Each row is a point on a tangle of strands that fork, close into loops and nearly touch. The rows are in no order.
Points whose rows are less than 108 apart are linked; no others are. Some points are linked to none.
j_840: [ -8  -3 -16  13 -29 -16   6  22   1  19 -17   4  11   0  33 -24   2 -14
 -20  11 -11  -4 -26  38   0 -18   1   0   8 -23   5   8  17  19  14 -21
   9 -40 -23 -39 -46 -26  28  12  -8 -13 -29  -1  -5 -15   5 -42]
j_523: [ -2  -6  -2  -1 -18  17  -6 -36 -11   1 -23  20   1   2   6  -5  -8  33
  -6  57  19 -51  -4 -19 -15   4 -34  -3   5 -17 -12  15  14 -44 -22 -15
  10  15 -29   3 -19 -29   9 -10 -29   5   0  12   2 -38  24   5]
j_33: [ 11  -5 -10  20  15 -26 -11   2 -10  28  21  20   8   1  11  15  -3 -51
  11 -34 -26  -6   3  19  16 -25 -23  -7  24   0 -11   2  23   1   6  -2
   0   1  -2 -26  -5   6  10   5  27 -20  -1  -4 -12  10   5 -24]
j_553: [ -9   7 -30  11  25  -9  18  31  13  17  17   0   7   0   3   1  -6 -51
  -8 -23 -15  20  31  42  -4  -4 -18  17 -26   6 -21 -25  19  32   1 -21
  -9  -8  37 -34  -6 -21   6  22  12 -24  22 -19   2  20  -9  -5]
j_367: [-20 -27  24   8  24   9   4 -18 -43  12 -10  -3 -48  13 -11 -17   8  -1
   6  -3  10 -14  -2 -18  31  15   4   8  -3 -12 -17 -44 -19 -16  14  37
  19  26  32  -1  17 -35 -18   8  -2  16  17 -20   8 -11 -10  29]
j_619: [ 21 -37  32 -13  61   7  -9   5 -50 -28 -13   1 -31 -14  15  -9   4   1
  28 -21  29 -54 -23  -7  21 -26  -5   1   6  -5  -3 -24 -28 -25  24  54
  27  14   0  16  12 -10 -12  -7  23  24  20 -33  24 -33 -27  42]
j_476: [-10 -35 -23   7  -5   9   9  -5 -19  -3  14  16   2   2   1   5  13 -24
  -7  -1  -8  18  22  19   1  18 -33  32 -31  -1 -27 -30   5 -16  -2  -1
  17   7  55   4  -3  15 -14  27 -22 -23  -3 -28 -15  21 -18  -6]
j_178: [  1  -6  29  11  40  15 -13 -13 -19 -16 -34  14 -12  -5  -4  -1  -3  21
  31  37  17 -72 -32 -29   8 -28  18 -23  29   2   8  -4 -18 -32  27  25
  36 -12 -10  21  12 -28  -3 -10  10  11  10  -4  -4 -33 -30  22]
j_973: [  7 -12  -2   2   4  54  -4 -48 -24  -9   0  26 -37  -6   5  13 -35  21
 -10  44  36 -39  -9 -38   0  11   7   8   5  29   2 -10 -22 -24  -8  58
  13  -5  14  39  16  28  -2  12   6  16  -2   6  43 -24 -14  47]
j_970: [ -9  21   0  19 -12 -29 -18  34  22  23  -3  -1  -4  -1  -1  17  -4 -12
 -10 -31 -13  10 -22  27  14 -21  36 -11  23  -4  16  10   8  32  22 -17
 -10 -26 -24 -45 -17 -17  11 -12  17 -15 -24  28  -1   7  -3 -26]
j_407: [  6 -25 -35  -3  -1 -15   4  21   7  -5  15 -12 -21   0  -1   2  26  24
  -3 -60   0  50 -28   7 -18 -30  32   8 -10   6  24  15  -6  11  27   3
   8  -3  -7   3  22  -8  -7  20  16 -11  -6 -15  -6  26   5  13]
j_465: [ -7  -3 -22  18  36 -11  28   9  -5  18  29  -2  13   7   7   6   2 -45
  -1 -22  -3  20  47  45  -4   6 -33  35 -33   6 -25 -27  19  10 -14 -16
  -8  16  39  -9  14  -3 -10  20  11 -18  33 -18  -5  33 -17  -6]
j_417: [-30 -13  -1  21 -42   6   4 -26  12   5 -41  11   5  23 -22  11  -6  17
   2  30   3 -31  13 -28 -25  27   1   6   4  -8 -37 -14  15 -35 -11 -28
 -14   5  10   5   7 -27 -24  -8 -30 -10   6  45 -49  -1  15  11]
j_485: [-29  -8 -21   1 -27   6   8  23  33  -4 -38 -20   8   3 -24  16 -14  14
 -14 -21  -6  23 -30   7 -16   3  28  13   1   4  12 -27   8  48  14  -6
 -18 -38  44 -16 -30 -29 -19  23 -15 -22  -3   3 -21   3 -10  16]
j_718: [  4  32  43  -1  57  13  -6 -17  -3 -23 -33  13   2 -10  -6  10 -23   9
  37  68  47 -76 -12 -42  11  -8  19 -10  19 -10  11  22 -19 -28  25  30
  26  14 -21  40  17 -25   7 -24   4  28  16   1  11 -30 -34  36]
j_759: [ 33 -53 -14 -11  36  -9   8   9  -6 -11  51 -13   4  14  30  -1   8   5
   6 -65   9  26  27  10  -6 -26 -18  -4  -9   1   0   7 -20  -9   9  25
  -6  28 -48  10  31  15 -16   0  21 -11  27 -15  -1  34  -5 -19]
j_818: [ -3 -25  13   9  20  -4 -20 -23 -54   0  -1  20  -5 -18  17 -19  10  17
   8  11  11 -71  -5  -3  20 -13 -20  -7  30 -20   3  -7  -7 -34   9  16
  35  10 -25   8 -23 -24  -2 -16   5  22  -2 -19   7 -43   7  11]
j_555: [-30   5 -14   3   5   4   9  20   6   6  -6   9  23   3 -17  -2 -20 -42
   9   2 -23  17   7   9   2  -5  -7   6 -17  13 -18 -19   5  18   4 -19
  -4 -12  51 -24 -20 -19   4  26   6 -19   8 -14  -9   4 -13  -8]
j_34: [ 14 -15  -5   3 -13  -7  -4  -7  25  -6  -6  -3  17   7 -18  38   1  32
  -8 -61  -9  24 -41 -12 -38 -19  31 -12  12  22  13 -18   7  27   7 -21
 -29 -41  27  21  -4  26 -17  -1  22 -22  11  14 -32  23  12  15]
j_894: [  2  -6 -10 -17  28   4  -6  13  -4   1  14   0  11   8  -7  -5 -20 -32
  11 -11 -22  20   7  -2  16 -14 -13  -8  -2   2 -16   2  -4  14   0  20
  14   6  21 -21   0  -4  10  28  17  -7  14 -27  14   7  -3   9]
j_983: [-10  61  36 -13  32   1  -8 -36  -4 -24 -12  12  14  -2  13  15 -38 -23
  26  61  10 -41   5 -58   4   9  -1   1  25   1  -1  48 -18   4   5  42
  33  10 -41  22   5  12   5 -21   0  34   0 -23  44 -26 -18  22]
j_72: [ 14  -7 -10  -8  -8 -21  10  -4  16  19  24  -8  -7   3 -25  22  10   3
   3 -56 -17  33  20   4 -27  -8   7  -9  -7  13  -6 -12  11  34 -16 -17
 -42   7  11   0  23  16 -11 -14  21  -8  23  15 -15  33  30  10]
j_939: [-27  17   4   9 -41   7   5  11  33  -1 -44  -7  23   7 -20   7 -27   4
  -9  24 -12 -10 -10  -7 -15  13   9  -9   2   3 -10 -14   9  22  -2 -32
 -18 -28  24 -32 -29 -27  -1  13 -27 -11   2  34 -29 -19   4 -16]
j_747: [-11 -28 -23  13 -46  10  11  -5 -15   4 -16   5   2   4   6  -9  22   4
 -12   3  -9   5  -5  23 -16  15 -33  33  -5 -12 -19 -21  22  -7   0  -6
  11  -2  29 -13 -15   1   6  24 -33 -26  -1 -12 -28  -1   2 -12]
j_600: [-16  37  29   7  13 -20   2 -23   8   0  10  12   9  -8 -30   6 -23 -23
  11  27  -9  -7  34 -29  17  25   2 -18   8 -10  -1  11   4  -9 -15 -19
 -11  44  15   2  13   0  -8 -20  -7  15  -5  13 -14  -4 -10  16]
j_746: [-37   0 -17  17 -40   5  -3  16  24   4 -60 -20   2   9 -10  -1 -18  16
  -9   2 -11 -14 -25  12 -18   0  25   3  10  -8 -11 -19   8  31   4 -12
  -5 -34  18 -37 -22 -44 -11  18 -34 -28   2   7 -28 -12  -3 -23]
j_357: [ 11 -42 -14 -16  33  19 -11   0 -42  -8  19  -6  -2  -1  28 -18  -2  11
 -16 -13  11  18   6   2  33   0 -33 -12  -5  -9 -11   0 -28 -23   5  42
  15  15   2  10   5  27   0  23   1   2  -5 -36  33  13  -3   1]
j_640: [ 39   4   9 -37  44  27   4  20   7 -28  31 -26  13  21   6 -17 -30 -16
  16 -14  13  52  24 -28   3   0   3 -11 -25   1 -12  39 -43  11  -4  45
 -11  23 -36  20  24  30 -13  11  21  21  34 -22  43  34  -3  -3]
j_83: [ 17 -38  -9 -23  40   3 -12  -1 -29  -7  35 -11  -8   9  23  -7   7   0
  -6 -38   8  23  10   7  21  -9 -26 -13  -6  -5 -13   6 -19 -18   4  28
   3  31 -19   5  24  11  -8  12  13  -3  20 -28  18  21  -2  -4]
j_868: [ 11  42  27   1  33  12 -14 -18  10 -15 -22   0  -2  -1  -8  17 -23  23
  20  65  24 -60 -12 -46  10  -3  29 -21  28  12  24  31 -14 -24   2  11
  10  10 -25  43  20   5   6 -17  -6  30   3   7  16 -15 -21  21]
j_623: [  3  -2   4  -6 -34   1  -8   1   8   5   0 -19 -21   3 -15   9   6  25
  -7 -35 -16  11 -17   9 -16  -6  17 -18  22   5  23  -3  15  30 -17 -28
 -14 -35  -3 -16  -6  -1   7 -12   7  -1  -3  23   1   3  39   6]
j_702: [ 34 -35 -20   0  45 -10  25  11   0  -2  60 -22  11   6  29   4  14 -14
   0 -49   0  40  33  29 -22 -10 -32   6 -26  -6  -1   4   1 -13  -8   6
 -14   8 -20  10  14  45  -7  -7  27 -18  17  -1   7  40   2 -34]
j_386: [ 30  17  26  -4  30  -6 -24  -7 -24 -12  32   1  -5 -12   3  -3 -12 -13
   8 -21  14 -15   1  -7  28   0 -16 -34  25   8   6  19 -17  13 -21  33
  -6  29 -36   2  15  23  -4 -37  28  30  18 -16  38  -6  22   1]
j_843: [  8  15   9 -37 -46  25  -3   7   2   6  -8 -11  -2  -1  -9  -8 -17  -5
 -15  22  -8  16 -18   7   4  21 -12   4  18   5  11   5  10  30 -26 -25
  -4 -45  -4 -31 -34  -6  23   5   0  -5  -2  -6  14 -16  38 -15]
j_480: [  2   0  -1 -15  -1  37 -11 -32 -10  -5 -17   7 -33   3 -22  -3 -30  23
   1  40  14 -12 -19 -34   6   7  28  -5  -1  28   5   0 -30  -3  -6  36
  11 -11  31  22   6   1   2  28   9  18  10   5  34 -11 -17  46]
j_692: [ 15 -19 -19 -26   8  40  -7  -3 -21 -17  27 -12   5  -1  12   0 -12   6
 -19   4   1  45  15  -5  -3  14 -26  -5 -19   4  -2   5 -17 -30  -6  29
   0   9  12  22   1  61  -3  23  14  10 -23 -14  32  17   3   3]
j_835: [ 16  19  12  -8  30  -5 -15 -15 -27 -16  22   2  -1 -11   6  -2 -11  10
   0  -1  12  -1   9 -18  21   6 -25 -22  24   2   1  25  -9 -12 -16  39
   0  28 -21  25  13  49   4 -17  18  22  -1 -20  24  -1  13  -1]
j_242: [-24  -1  20   5 -26  -2  14 -29  13   5 -19  10  10   3 -25  11   4  10
  -1  51   4 -20  46 -29 -19  39  -3   1 -15 -13 -24 -10  14 -34 -15 -40
 -21  36  19   6  10 -19 -23 -24 -35  12  -9  40 -36  -9  12  17]
j_263: [ -2   0 -23   2 -37 -19  34   6  -3   4  -1 -18 -15  -9  11  -4  39  33
 -32 -20   2  40   9  38 -26  15  13  23 -28  -8  23 -24  32  22 -12 -35
 -22  -6   8   1   6  20  12   1 -13   0 -27  19 -14  -3   2  -9]
j_712: [  8  25   0   4  -4 -24  -9  43  37  10  -1 -21  -9  -6 -13   6   3  -5
  -3 -40  -4  38 -22  10   6 -22  38  -7  10   8  24  24  -7  36  24  -6
  -9 -18 -25 -20   5  -5  16 -13  22  -8 -11   4   6  18  -8  -5]
j_750: [-17 -14  12  13  17   9 -15 -26   6  -7 -38  16  -1  13  -8   4   3  28
  13  32  19 -65 -29 -30   4 -13  15 -20  26  -6  -3  -4 -17 -46  27  -3
  28  -2 -12  25  13 -27 -16   0 -20 -11   0  13 -18 -13 -22   8]
j_941: [ -4  27 -13  53  11 -40  12  34  21  32  -5  18  27  -3  15  21  16 -40
   4   4  -3 -10  13  37  11 -15   2  13  -6  -7   0  -2  32  -4  27 -27
 -18   5 -19  -9 -11   4  12 -20   4 -11 -31  37 -22   6 -22 -38]
j_365: [-11  11  -1  -5  -1 -21  -9  22  25   0  -6 -18 -27  -1 -17   3  15  25
   8 -37   2  20 -27   3   0 -29  45 -10  13  11  25  12  -8  21  23   3
  -6  -4  -8  -4  21 -12   7   7   5  -2  -6  -4  -4  14 -13   7]
j_3: [ 17  -2 -10  -7   4  39 -18 -44 -34 -17   5   7 -25  -6  22  11 -11  33
 -14  46  19 -27 -12 -33 -10   0 -23   1  18  19  11  -4 -14 -10 -23  52
  20 -14  -3  30  -4  35  14  -1  14  22 -11 -15  59 -31  13  16]
j_469: [  4   4  -2 -13 -37  20  10 -15   5  -9   1  10  19 -14   1   1  -3   5
 -23  32  -7  20  14  -9   1  19 -10   4 -26  11   3 -11   0 -19 -17  -6
 -12  11  32  32   3  62   2  -1 -10   1 -21  15  -2 -16 -11   4]
j_813: [  6  19  12 -19 -56  15 -15  10  -1   9 -13  -2  -8  -3   8 -13   1  17
 -17  37  -2 -24  -4  11  -6  18 -19   3   9 -12   8  15  23  -8 -38 -35
  -4 -26 -29 -34 -37 -15  26  -5 -28  11  -7  17   6 -31  33 -24]
j_659: [-10  45  12  -6 -10   0  -1 -33  15  -7  -4  14  15   0 -30  11 -30  -2
  18  47  -6 -17   5 -44   5  21  16 -19   8   7   0  22  -8   2 -25 -13
   0  15  12   3  -1  -4   6  -9  -7  20  -1  11  11 -16  -3   9]
j_898: [-28   7 -20  16 -27   9  23  22  26  -6 -27 -16  27  -2 -25  15   4   5
 -10 -15 -12  24  -6  20 -14   9  10  26 -12  13 -13 -23  20  34  18 -27
 -25 -17  54  -3 -26 -21 -13  12 -26 -23  -3  10 -25  -2 -24  14]
j_515: [ 13   9  -8 -11   9   5  -1  -5  -9  -7   9  -1  25   1  -3  -3 -21 -31
   6   9 -18  13   1 -15   6 -11 -28 -18  20  11  -3   4  -1   4  -7   0
   8  -5  16   6 -12  26   2  17  25 -14  -9 -21   9   0   4  -4]
j_673: [-23  43  42  -3  16 -11   6  15  20   4 -14  -2  -9 -19 -26 -22 -14  -9
  42  24  12   9  16 -19  36  24  28  -8 -22 -16  24  20 -16 -17  13  -1
  -6  47  10  10  37 -23  -4  -2 -27  27  -6  -1  -7  12 -58  30]
j_839: [-16 -34   9   2  -3  -6  -9  -6 -43  21  -2  -2 -53  -6   8 -25  29  38
  -4   2  12 -14   2  19  12   8  -6   3   0 -17   2 -23 -10  -4 -18   7
  12  17   6 -15  -5 -31  -1  -9 -20  23   3 -13  13  -3   9   0]
j_660: [  1 -13 -27  -2  14 -19  -2  29   2  24  27 -10 -28   9  27 -13  -4 -13
 -19 -36 -12  29  -1  41   4 -26   4  -2 -15  -3  13   2  -1  27  10  -5
  10 -12  -9 -36  -4 -30   6  11  14  -4  11 -32  17  18  12 -10]
j_496: [ 31   8 -12 -17  22 -12   1  19  10  -8  35   2  35   1  17  -5   4 -38
   5 -22 -16  34  12  12  -2 -12 -19 -13   4  10   6   4   5   6   7   4
   0  -7 -14   9   4  50   9   9  42 -13  -2 -10   4  12  -2 -16]
j_59: [-32  21   7  15 -12 -16  -5  21   5  22 -17  18  17   4 -13  14 -26 -48
  13  18 -29 -14  15   2  29  -4  -4  -7   2  -1 -22  -3  13  12   5 -17
  -2   4  17 -43 -18 -27   6   6 -13 -15  -8  19 -13  -9  -7 -11]
j_454: [-36  20 -16  33 -40   6  28   9  26   2 -36   2  36  -6 -18  13  19  11
  -2   5 -10  -9  10  13 -24  18  15  36 -23   3 -33 -30  27   4  10 -33
 -23  -5  43   9  -9  -9 -23   1 -39 -23 -14  36 -46  -3 -22  -8]
j_419: [-23 -11 -13  33 -49   9   7 -10  20 -12 -54  15  29  15 -10  19  14   7
   2  15   1 -34   0  -1 -34  31  -8  33 -18 -10 -46 -19  40 -23  -5 -39
 -20 -13  20  -4   4 -11 -20  -4 -42 -33   9  36 -61 -11   8 -20]
j_578: [ 36   1  -2 -26  34  16   8  33  40 -25  38 -26  25   6   0 -14  -8 -19
   4 -22   0  58  22 -15  -9  -2   0 -10 -20   8   0  29 -29  19   5  20
 -17   5 -25  13  11  30 -12   5  19   9  24  -6  30  40  13  -3]
j_217: [-54  14  12  27 -11 -24  33   8  16  12  -5   3  10   6  -4   2  37 -27
  16  14  14   6  31 -21  17  26   6  47 -29 -12 -20 -32  -1 -49  49 -13
   0  32  12  33  31 -19 -39  -9 -24 -10 -24 -12 -44  27 -61  24]
j_53: [  9 -27   4  -1 -37  -8   0 -29 -42   2  20  15 -14  12  28   4  41  21
 -10 -23 -16  11 -10  15 -32   0 -18 -13   5  -5  16  -7  18  -5 -19 -30
  -1 -12 -16  -3  -1  28  22  -4  16   9 -14  12 -20 -12  28 -27]
j_803: [ 27  15  -2 -19  -2 -18  11  33  47   3  26 -27   8  -9 -13   1   4 -17
   1 -46   2  58 -11  15  -1 -18  27   0   0  18  22  24 -13  43  14  -7
 -27 -21 -26  -9  -1   3  10 -17  31  -3   2  -4  18  24  27   7]
j_45: [ 15   9  21  -4  23 -16  -8   1  -4  16  37  -8 -21  -2  -8 -13 -14 -20
  12 -30   3  17  22   4  18  -2 -11 -17   0   3  -5  12 -17  15 -24  16
 -17  46 -13 -11  22  -1  -3 -22   9  10  20 -10  27  21  15   0]
j_44: [ -4 -22 -15  -8 -12 -12  -9  14 -19  20   4   4 -14  -4  30 -24   6  -5
 -26 -17 -17  12 -23  37  21 -17  -1  -8   1 -19  16  -4   2  22  -1  -1
  24 -21  -9 -36 -29 -26  23  21  -1  -6 -12 -30   6  -9  11 -21]
j_286: [ 23 -37 -24 -17  -2  36   9  -5 -16 -19  37   1  14  -8  16  14  21  -5
 -32 -16  -4  43  10  14 -11  10 -10  24 -41   0   6 -15   2 -23   8  22
   4   1  23  31  14  75  -4  14  10  -9 -20   7 -10  25  -2  -2]
j_637: [-25  20   2   8 -24  -2   1   3  17  -2 -20   8  29   9 -27   9 -24 -15
   3  33 -21 -18  15 -11  -6   8  -2 -13  -2   8 -22  -2  20  -2 -20 -33
 -16  -4  16 -27 -14 -20   2  -1 -23 -10  -2  26 -29 -18  -4 -13]
j_795: [ 37  -3 -12 -27  24   3  15  33  41 -10  34 -19  26  -3  -5 -10   0 -23
   7 -40 -18  60   2  -3 -22 -25  13  -1  -4  18  16  24 -25  29  19   3
 -30 -28 -25   7  -1   4 -10   2  36 -16  20   1  16  35  23   6]
j_296: [ 18 -20  41   1  50  -8 -18   5 -22 -26 -19   4 -20 -13  12  -6   4   7
  33   5  18 -84 -29 -13  17 -31  20  -6  25  -2  15 -13 -22 -14  23  39
  34  -9 -11  15   6 -23  -5 -19  29  24  13 -19  17 -38 -10  30]
j_177: [ 32 -42 -30 -18  21  18  15  -2 -15  -9  53 -17  15   7  32  19  16  -2
 -18 -34  -6  46  22  31 -15   8 -27  21 -40 -13  -5  -9  11 -21  -6   8
  -6  -1  22  17   9  50 -12  12   7 -17   1   2  -2  34   2 -15]
j_423: [-11 -16 -17  15  24   2  18  -9 -14   1  26   8  16  11  12  12  12 -50
   3 -26   0   4  37  34  -4  11 -52  50 -21  -4 -25 -30  21 -10  -1  -5
  17  12  44   8  -5  19 -15  22  -5 -30  21 -39 -24  23 -15 -15]
j_500: [  0 -16   0  12 -54  -1   7 -19  -9  12 -20  10 -25   4   9   0  48  39
 -20   5   2  -9  16   0 -35  28   5  13 -14 -15  -3 -22  37 -18 -13 -30
 -14   2  -5   9  12  13   3 -11 -34   0 -19  41 -53  -3  18  -7]
j_665: [-21  18 -10   7 -25 -12  -3  25  21   6 -19  -6  10  -2  -2  -3  10   9
 -15   2 -14  -1 -21  14   7 -16  19 -15  24  -2  14   7   1   9   8 -15
   7 -32 -14 -21 -18 -15  20  -5 -21 -14 -33  16 -21  -7  -5 -31]
j_355: [-16 -25 -29  27 -58  17  18   9  11 -13 -53 -10  18   9  -1  -9   0   4
 -18  15 -12  -3 -33  24 -28  12  -7  23  -2 -21 -18 -19  25  20   7 -19
   1 -32  25 -29 -24 -21  -5  21 -47 -40  -3   0 -39  -9  -4 -28]
j_141: [  8   8 -15  -4 -34  10  -2  -3  10 -16 -22   4  16   8  -3  -8  -1  32
 -19  10   4   4 -41 -21  -9  -9  19 -17  24  23  22   5 -10 -10  15   0
   4 -49   3  29 -12  25   8  14  11 -12 -27   7 -12   0  -1   4]
j_307: [ -7 -13  13   4 -12  -7 -13   0 -44  25  15  -3 -49   1  21 -12  19  28
 -17  -7   2  -5   4  28   9  11 -21  -5   0 -13  15  -3   0   7 -37  -8
  -2   9 -18 -25  -9 -18  13  -4 -15  22   2 -21  20  -7  26 -10]
j_734: [ -8   6  -4   3   4  24 -12 -39  10 -15 -36   8   3  11  10  -1 -20  38
   1  74  20 -77 -24 -31 -20  -7   5 -13  11  16  -4  15  -6 -16 -24   1
  22 -12 -19   9 -19 -37   6  -4 -18   5   9  14  14 -38  21   0]
j_477: [ -2 -11  10   2  -8   6 -17 -26 -32   7  -9  28  -3 -19  18 -15   6  27
  -3  40  12 -61  -5  -3  -4  -7 -34  -9  22 -19   0   9  10 -34 -24 -13
  19   1 -28  -7 -31 -21  14 -19 -15  23   5   1  14 -44  31 -10]
j_916: [ -1 -15  -1   7 -62   3   3  -8 -12   6 -19   2 -17   8  16  -8  30  38
 -12  20  -4 -15  -1   8 -25  14 -14  -2   1 -22   9   1  31 -12 -30 -35
  -6  -6 -17 -10  -4  -6  17  -1 -49   8  -3  26 -24 -23  26 -18]
j_165: [ -6   5   1  16   6 -22 -18   9  -4  40  -1  17   6   0   8   7 -16 -48
   6   9 -21 -14   8   8  33 -24 -14 -14  20 -14 -16   2  12  -4  -4 -11
  -3   4   7 -39 -24 -11  22   8   8  -9  -2   3   0  -6  -3 -18]
j_118: [-29 -12 -13  24 -12 -23  -3  -6   4  19  -3  20  18   3   7 -18  19  12
  -1  19   4 -32   0   3   8 -10  -1   2  11 -22 -15   4   6 -49  25 -11
  25  12 -21   6   6  -9  -2   2 -32 -15 -27  15 -32  -5  -5 -14]
j_397: [  4  31  38   4  12  -6 -13   6  10   0 -12   7 -14 -11 -20 -18   2  14
  26  20  14  -2   9 -20  27   6  25 -12  14   3  24  23 -21 -21   6   8
   0  33 -14  19  35  -3   9  -5 -16  18 -11   0  -3   7 -28  24]
j_886: [ 34 -11 -15  16  25 -21   2  20  13  19  35  10   6  -4  17   5  -1 -54
   2 -57 -11  24   5  29  -3 -37 -14  -4   4   0   2  12  14  13   8  -1
  -5  -6 -18 -15  -7  27  12   2  41 -24   9   9   2  23   7 -24]
j_207: [ 13  -7  15  -8 -16  -6 -25 -16 -46  12  19  13 -23 -13  25 -11  12  18
   2  -2   1 -29 -10  18  13  -6 -24 -12  17   1   9  13   3  -3 -28 -14
  10  -8 -28 -23 -26  -5  26 -14   6  29  -5 -15  28 -31  34 -21]
j_855: [ 12  28  21  -8   3   3 -18  -5   9 -12 -11   8 -11  -9  -8 -12   4  35
  11  37  15 -19 -10 -20  21  11  27 -18  16   1  28  26 -15 -24   0   6
  15  14 -20  36  23  17   4  -8 -15  30 -15   1  17  -6 -11  13]
j_271: [ 18   5  34 -12  49 -10  -2   0   2  -5  24  -7  -8   4 -16 -13 -38 -43
  12 -34  12  16  31 -17  34   5  -2 -22 -17   2 -21  21 -22  20 -18  33
 -18  60 -22  -7  19  -6 -17 -24  13  17  39 -20  26  19  -5   1]
j_596: [ -5   5  -9  10 -17  -7   5  14  35  -5 -12  -7  37  -2 -23  19  11  15
 -18 -47 -12  22 -27  12 -22 -12  28   4   7  15  23 -18  16  26  14 -28
 -28 -48  18  12 -15  14  -6 -11  15 -24 -15  23 -42   9  -1 -14]
j_823: [-21 -18  -2  10 -10  -4  -6 -25  12   0 -24  18  13   6 -12  -2  13  23
   8  29  15 -37  -7 -20   0   1  11  -6  10 -11 -10  -3  -5 -58  21  -1
  23  19  -9  28  18 -16 -16  -1 -28 -14 -17  18 -33  -1 -11  -1]
j_60: [-21  15 -16  36   0 -49  13  22  19  34   6  17  20 -11  16 -11  18 -22
   3  20  -4 -11  27  24  20 -10 -11   8   5 -20 -12   1  19 -23  20 -28
   2  18 -15  -9   0  -6   6  -7 -17 -11 -31  16 -26   4 -29 -15]
j_265: [ -6  39  11 -11  -5  19 -20 -43  14 -13 -21   0   3  -1  -4  15 -25  25
   5  86  17 -51 -11 -30  -7  13  12   1  11  23   2  29 -15   5 -23  13
  21 -17 -22   5 -26 -22  14 -13  -5  17  14   8  38 -42  15   3]
j_676: [-10 -16 -14  15 -53  -6  19  -6 -11  17  -3   3 -29  -4   8  16  51  28
 -30 -24   6  26  22  20 -37  30  10  38 -32  -6  -4 -38  29   6  -8 -17
 -25   7  29  21  24  33  -8 -15 -19   0 -28  30 -33   8   2  -2]
j_319: [-34  26  27  14 -13 -13  16 -23   7   8  -5  13  16  -2 -35   6 -10 -17
  22  37  -7  -7  50 -21  -6  49  -4  -3 -23  -6 -24 -18  23 -11 -10 -30
 -28  35  30   0  19  -5 -13 -16 -13  13  -5  35 -32  -5 -13  18]
j_943: [ -1  21 -19  25  -7 -18  19  25  17   8   5   1  23 -17  -9  17  23 -15
  -7 -38 -18  20 -11  40 -23 -18   8  14   7  10   4 -19  30  16  14 -29
 -14 -19  13   4  -9  18  10  -4  18 -21 -17  25 -39  -1  -9 -23]
j_444: [  5   9  12 -32 -43  10  -1   6  -3   3  -8 -19 -17  -4  -7  10 -11   3
 -21 -21 -11  11 -28  22 -12  13   6 -12  22   6  22  11   8  47 -25 -35
 -12 -49 -10 -30 -33 -16  10  -7  11  -8  -1  10   7  -2  47  -4]
j_74: [ 23  40  24 -38  18  13  -9  -4  10 -23   8 -11   0  13 -27  -5 -37 -24
  28  -4   2  34   4 -41  17  20  25 -11  -8  23  -3  24 -30  28  -4  29
  -1  15   5  -1  15  11  -5   4  24  34  24 -22  36   9  -3  25]
j_775: [ 16  15   8 -29   9  21  -9   6   6 -14  -3  -9 -21  13 -29  -1 -20  13
  11   4   3  22 -15 -29  16  10  30 -18  -6  21   9  12 -30  16   1  28
   3   2  15  11  17   7  -4  19  24  26  15  -9  33  15  -3  44]
j_667: [ 11  -7 -20 -12 -18 -19  15   9   7  -3  26  -9  -7 -11   3  -4  34  24
 -23 -35   7  51 -11  18 -29  -9  12   5 -21  -1  38   3   1  20  15 -16
  -9 -15  -2   4  14  19  10   2  11  -3 -25   3   3  15   9   6]
j_926: [ 23 -48 -26 -21  22  13  13  21  30 -16  26 -18  12   2   3  -1   5  -3
  -6 -29 -29  50 -18   6 -27 -21   3  14  -9  -5   3  20 -12  27  39   8
  -8 -42   3  -5 -12  -8 -24  26  18 -23  25  -7  -1  35  23  22]
j_6: [ 18  42  15 -18  12   9 -24 -29 -29 -26  12  -6   2  -8  12   1  -8  14
   1  28  16 -19  -3 -33   1   2 -17  -5  24  12   9  18 -19   3 -21  40
  19   3 -30  27  -8  48  10 -15  26  34  -6 -36  63 -18  19   5]
j_629: [ 22  28  28 -27  47   6  -5  -1  -4 -29  13 -14   1  13  -9 -20 -45 -30
  20 -23  17  32  15 -35  28  20   2 -12 -24   1 -16  44 -29  21 -16  49
  -6  45 -25  10  36   7  -9  -9  12  36  27 -23  45  19 -14   9]
j_895: [-17  37 -26  46   8 -29  21  24  22  25  -2  12  34 -15   1  29  32 -26
   9 -28 -12   1  -4  43 -11 -18  12  34  -5  10   8 -17  40   4  27 -32
  -8  -5  -4   7 -11  13   6 -17  11 -33 -32  36 -38   4 -31 -42]
j_103: [  5  37  19 -22 -20  18 -22 -15  -3  -1   0  -9 -19  -8  -7  -4 -18  17
  10  51   4 -24  -8 -12  15  21   5   7  12  15   7  16 -15  14 -44   9
  13  -4  -9 -10 -16 -10  17 -12  -6  26   7 -16  49 -31  32  -3]
j_995: [-23 -24   5   6 -10   2  -6 -13 -27  17 -21   1 -39   5   0 -30  19  19
   0  21   4 -22   5  -1  21  11  -1   0   0  -2  -8 -22 -14 -24  -3  23
  25  25  14   3   4 -24  -7   8 -25  10   0 -10   0  -9  -3  12]
j_502: [ 15 -37 -31 -15  35  -3  11  30  20   1  29 -20 -11   2  35  -9   2 -15
 -18 -32 -23  51  -5  33  -5 -30   9  16 -22 -13   9  11 -17  35  14   5
   6 -18  -6 -28 -11 -33  -1  19  19 -11  22 -29  11  33  14  -9]
j_739: [  5 -35  41  -6  54  11   0 -10 -40 -14  -6  -7 -36   2   8 -13   8  -1
  16 -21  26 -27  -8 -14  41  -5  -6  -4   2 -10  -5 -28 -22 -25  18  55
  24  29   6  13  20 -32 -22  -6  17  13  32 -36  16  -5 -26  41]

A tip is a point with one link. Name the tips that can be reached along the links from each point below, in the order of the rows.
j_44 => j_623
j_423 => j_659
j_739 => j_818, j_34, j_673, j_103

A fork is a point with three links, a tip a point with one. Leave the first point through the second and follow the links. Name the first fork or tip that comes.
j_465, j_423 => j_746
j_660, j_44 => j_712
j_45, j_386 => j_629
j_894, j_515 => j_59

Name the points in between on the shortest way along the links from the first point to the second, in order.
j_843, j_45 => j_813 > j_916 > j_500 > j_676 > j_263 > j_667 > j_407 > j_365 > j_712 > j_803 > j_795 > j_578 > j_640 > j_629 > j_271
j_673, j_895 => j_397 > j_855 > j_868 > j_718 > j_178 > j_750 > j_823 > j_118 > j_60 > j_941
j_941, j_477 => j_60 > j_118 > j_823 > j_750 > j_178 > j_296 > j_619 > j_739 > j_367 > j_995 > j_839 > j_307 > j_207
j_665, j_973 => j_970 > j_712 > j_803 > j_795 > j_578 > j_640 > j_629 > j_74 > j_775 > j_480
j_59, j_659 => j_637 > j_939 > j_746 > j_485 > j_898 > j_454 > j_419 > j_417 > j_242 > j_319 > j_600
